Each row is a point on a landscape with many valleys, with its height.
A ball rolls from a point to the lowest of its 2 nearest points, and stops where none of them is lower. Distance is the straight distance between rows; heights are no part of it.
Q980: [14,3,2,0,8,10,0,-7,3,2,-15,-6,5,11,-12,5,8,-9,-7,15,10,-7,3]  height 302
Q551: [-10,13,13,-4,-3,-5,-17,-11,2,16,-2,-8,-17,6,-38,-6,-2,-3,4,5,7,-2,3]  height 163
Q331: [6,0,1,1,-6,-18,9,6,-12,1,16,7,7,-17,4,-10,-11,3,12,-5,-5,12,6]  height 445
Q784: [-11,-11,14,-2,2,7,-3,-5,-2,-6,8,7,-6,-4,-1,3,-8,3,1,2,-7,2,-11]  height 441
Q34: [22,3,-7,6,-2,-6,21,3,-6,-9,7,14,22,-2,35,2,3,1,4,1,1,17,15]  height 799
Q716: [-1,5,0,-3,6,2,2,-5,-8,4,-11,-8,-2,-3,-23,-7,-11,-6,5,5,5,-4,-10]  height 269
Q683: [3,-5,1,0,-9,5,-13,-2,30,0,-7,-15,-16,9,1,16,12,0,-16,11,-2,-4,5]  height 250
Q767: [1,1,3,-4,-2,3,7,4,-5,-7,8,1,4,-8,13,-1,-2,-5,4,-5,-10,2,-11]  height 516
Q833: [6,-2,0,-1,-1,-12,12,4,-10,-9,9,9,2,-15,32,2,-2,8,8,-4,-2,13,-1]  height 569
Q260: [10,1,-6,-1,14,20,11,-3,-2,-9,-3,11,6,3,25,13,2,-4,-8,13,4,3,-3]  height 564
Q646: [-15,2,3,5,0,-4,-7,8,3,10,10,-4,-5,-10,-31,-13,-11,10,2,-9,3,0,-2]  height 358
Q727: [7,-1,1,-7,9,16,-6,-5,0,-3,1,6,-7,1,-2,15,0,-16,-11,10,0,2,-10]  height 604
Q54: [-13,-4,9,-2,-2,4,-8,5,8,11,8,-6,-15,1,-40,-13,-8,1,0,3,4,0,-4]  height 327
Q557: [5,7,-5,-7,9,6,15,1,-23,-11,12,14,18,-6,31,-1,-4,-2,9,-1,1,15,-5]  height 513
Q149: [-12,-2,-4,10,-8,-17,-2,7,2,8,9,-4,4,-9,-10,-7,-2,7,8,-9,-10,-7,9]  height 312
Q443: [-4,-5,-2,5,1,1,-7,0,-5,0,5,4,-4,-13,-19,-5,-12,2,2,-6,-1,1,-3]  height 400
Q3: [-3,-15,9,0,2,11,2,-5,-9,-4,8,21,-4,1,18,12,-6,-3,4,0,-4,3,-8]  height 462
Q797: [-3,0,6,3,-6,-7,0,4,6,9,2,-5,-4,-1,-11,4,5,-1,-9,-2,-7,-9,-3]  height 194
Q175: [10,-6,0,-9,15,15,2,-7,-2,-10,0,11,-3,11,9,22,-2,-18,-7,16,6,9,-8]  height 608
Q152: [-3,-3,0,3,-7,-21,3,12,0,1,14,-1,9,-18,5,-7,-3,5,15,-9,-11,0,10]  height 374
Q333: [9,-8,-3,-1,2,10,4,1,18,-6,-13,-2,3,10,14,4,12,1,-16,13,7,-8,5]  height 329
Q263: [-15,14,6,6,-3,-3,-21,-9,-7,23,2,-13,-21,9,-32,-13,0,0,11,-6,15,-5,0]  height 205
Q136: [0,3,-11,11,-13,-3,-1,6,12,-1,0,-8,-2,-1,10,0,10,5,-5,-11,-6,-8,1]  height 644
Q479: [-10,-10,10,2,-5,11,-8,-6,6,-1,2,-5,-7,-2,1,17,2,0,-6,2,-12,0,-5]  height 412
Q406: [-10,2,-4,3,-7,-4,-16,-1,25,9,-12,-17,-13,14,-10,10,11,3,-10,4,-6,-10,6]  height 261
Q612: [-7,-14,4,7,-3,3,-9,8,16,-7,6,-5,-9,4,18,16,7,3,-9,-7,-2,-1,-4]  height 379
Q464: [2,10,-9,7,-11,-13,2,1,6,4,-14,-13,8,6,5,-12,14,9,2,-8,1,-11,17]  height 237
Q752: [0,14,-2,1,0,-1,-12,-10,-7,16,-14,-5,-1,5,-22,-4,8,-3,9,2,10,-9,1]  height 289
Q893: [7,-5,-3,-7,3,3,5,0,1,-5,-6,8,-2,-1,1,6,5,-8,-8,2,2,-3,-2]  height 597
Q102: [4,7,8,-10,-6,4,-19,-21,6,0,4,-15,-21,15,-34,5,1,-2,-1,14,-1,6,0]  height 151
Q836: [-1,-5,8,-10,-4,9,-10,-7,5,1,3,-6,-15,5,-20,10,-8,-5,-3,9,-7,-1,-4]  height 260
Q617: [-11,-12,9,-1,-3,5,-14,-5,11,3,13,-11,-15,0,-33,-1,-7,0,1,3,-6,0,-6]  height 295
Q854: [-15,-14,1,6,-4,-5,-2,14,10,-10,12,-1,-10,-3,20,10,-1,1,0,-12,-7,-2,-5]  height 402
Q837: [-8,2,-2,-4,1,-8,5,5,-8,8,13,9,-2,-14,-8,-17,-20,6,9,-6,-6,4,8]  height 508
Q302: [7,5,-1,-6,1,-1,8,-3,-13,-4,6,-2,9,-4,-5,-14,-7,-2,4,-7,-2,0,-8]  height 481
Q699: [9,-4,2,2,8,18,17,0,-7,-6,0,6,8,5,11,8,-5,-8,-9,8,-4,4,-6]  height 557
Q243: [-9,-8,5,1,-1,-14,-1,8,-4,-9,14,11,3,-12,19,3,-4,12,6,-11,-3,6,1]  height 609
Q877: [6,-11,-2,0,3,12,7,-2,19,-3,-7,13,4,6,27,2,10,-2,-14,1,11,0,3]  height 339
Q881: [13,10,-2,-4,5,7,5,-10,-10,3,-10,-4,6,12,-18,-4,-3,-7,-1,8,3,-7,-6]  height 291
Q259: [13,3,-3,0,-7,-10,13,10,4,-12,-4,1,18,-11,27,-4,5,2,4,-4,0,2,14]  height 731
Q291: [-7,6,6,-4,-8,0,-27,-11,12,8,1,-9,-21,13,-36,4,1,-3,-1,4,-3,3,1]  height 120
Q178: [-16,15,0,13,-5,-9,-14,1,-4,16,-1,-14,-17,5,-28,-8,-4,8,2,-6,5,-9,-2]  height 187
Q870: [4,6,-8,6,-12,-11,2,7,3,-8,-1,-2,6,-9,19,-9,3,7,3,-8,-11,2,5]  height 690
Q626: [15,6,-8,0,8,14,5,-5,10,2,-19,5,13,11,15,3,7,-1,-11,16,7,-6,7]  height 321
Q90: [1,1,-2,4,3,5,3,-7,-15,-7,6,8,5,-12,-7,-10,-16,1,3,-6,-3,3,-1]  height 444
Q592: [14,8,-7,2,-5,-17,5,4,-10,5,-5,-2,13,-3,-6,-14,6,5,9,-4,3,-2,5]  height 558
Q107: [0,-5,-5,3,-4,-3,5,7,12,-5,-6,-2,-2,-8,11,3,8,-5,-8,-8,-2,-5,-1]  height 615
Q407: [-14,-5,2,-2,-2,-7,-11,5,2,-6,3,8,0,-10,4,-1,3,3,2,-11,-10,1,-1]  height 641
Q368: [21,5,-9,-2,6,-1,20,5,-1,-5,-12,0,20,-7,20,-2,2,0,-7,2,9,3,14]  height 759
Q560: [-2,-13,6,4,-2,11,-4,-1,19,-7,-7,3,-11,6,15,18,14,8,-15,4,2,4,-1]  height 360
Q343: [-20,-6,3,2,-2,-8,-21,-2,10,-2,6,-15,-13,5,-32,-4,-8,4,5,-5,-1,-9,-4]  height 328
Q121: [5,-1,1,-2,7,9,13,0,-5,-5,-7,19,12,-1,39,10,2,-2,-1,3,8,7,-1]  height 571
Q523: [6,-6,1,-5,16,25,10,-8,-3,-4,1,12,5,9,32,19,8,-5,-13,6,10,12,-10]  height 568
Q473: [-1,4,0,1,2,-6,5,3,-13,8,5,-1,7,-13,-19,-26,-21,9,15,-6,6,6,7]  height 545
Q158: [-5,4,-7,7,-9,-20,-3,2,5,9,-5,-8,-1,-1,-9,-6,10,6,6,-13,0,-16,10]  height 262
Q228: [-10,8,4,6,-5,-6,-10,0,9,16,4,-9,-13,4,-21,4,2,4,-4,-6,1,-11,-2]  height 145
Q947: [3,4,-2,2,-6,-5,-5,-2,11,4,-17,-10,-12,11,-8,1,12,1,-12,1,5,-7,4]  height 272
Q654: [-19,-12,-8,8,-2,-5,-13,12,11,-5,10,-12,-14,-2,4,12,-7,5,-1,-8,-10,2,-4]  height 430
Q461: [8,3,-6,-9,6,-11,11,8,-13,-11,12,11,16,-8,26,-6,-4,4,7,0,-1,7,2]  height 535
Q195: [-20,-14,-2,3,-1,-5,-16,8,10,-1,20,-6,-13,-5,-12,3,-11,2,-1,-9,-9,2,-8]  height 456
Q572: [5,2,-5,-1,3,6,17,5,-13,-9,-3,4,13,-1,12,-2,0,-5,3,2,-8,6,-1]  height 541
Q861: [-6,-8,10,-11,11,4,3,-5,-10,-8,2,9,3,-2,-3,4,-9,-4,6,12,-1,4,-11]  height 457
Q123: [9,13,-8,2,-1,-10,9,0,-16,1,2,-6,18,-6,-9,-18,-7,1,14,-3,-4,-1,5]  height 522
Q839: [20,4,-13,-1,7,0,16,2,-6,-12,-5,11,27,4,27,-3,3,-1,2,-1,8,9,14]  height 775
Q401: [-11,18,6,4,-5,-8,-14,-11,-18,25,-12,-7,-8,10,-25,-12,2,-1,12,-3,18,-7,1]  height 251
Q823: [-1,11,-5,6,-8,-8,-4,5,2,5,-21,-14,-5,15,-9,-8,15,5,0,-7,9,-6,7]  height 259
Q981: [7,-6,3,-2,-6,9,-13,-6,14,-9,-6,-10,-11,8,-10,15,6,1,-9,11,-4,-2,-2]  height 238
Q166: [15,4,-5,-3,1,5,7,0,4,8,-15,-4,10,10,1,-6,9,-8,-5,9,1,-13,3]  height 311
Q261: [-4,-6,6,1,-3,-1,10,6,-3,-10,0,13,3,-4,33,9,2,2,4,0,-2,3,3]  height 584
Q904: [-7,14,0,4,-1,-11,-6,-1,-8,13,-9,-4,0,-3,-22,-15,2,-2,12,-14,6,-5,7]  height 323
Q449: [-5,8,8,-1,-2,1,2,4,-6,9,-3,-12,-2,0,-18,-9,0,-1,1,2,-1,-9,-8]  height 241
Q960: [0,-6,4,-11,10,13,9,-1,-19,0,9,21,9,-1,17,5,-4,-1,0,7,-5,9,-9]  height 476
Q138: [5,-6,-4,-11,14,7,10,-6,-13,-7,-5,1,10,4,-7,2,-14,-4,0,11,0,3,-9]  height 467
Q962: [6,-13,8,-1,2,16,4,-8,13,-4,-1,11,-5,9,26,15,15,-5,-16,10,8,7,2]  height 349
Q48: [10,4,-9,-4,4,-7,4,5,-2,1,-5,8,12,-4,5,-3,6,-1,-1,-5,4,-6,3]  height 583
Q151: [3,-1,-3,-5,10,5,14,-1,-23,-3,14,16,13,-6,14,-4,-12,-6,13,-1,-4,16,-8]  height 494

Call two points neighbours if one is among the 2 nearest of the other. Go from one point of each pair to the other, from neighbour to neighbour, staying as low as possible. Name the highest point that can't be avoided.
Q228 / Q981: Q836
Q464 / Q291: Q947
Q291 / Q228: Q263

For each start below, name the point where the ball stops.
Q260: Q617
Q48: Q617
Q654: Q228
Q473: Q464
Q333: Q228
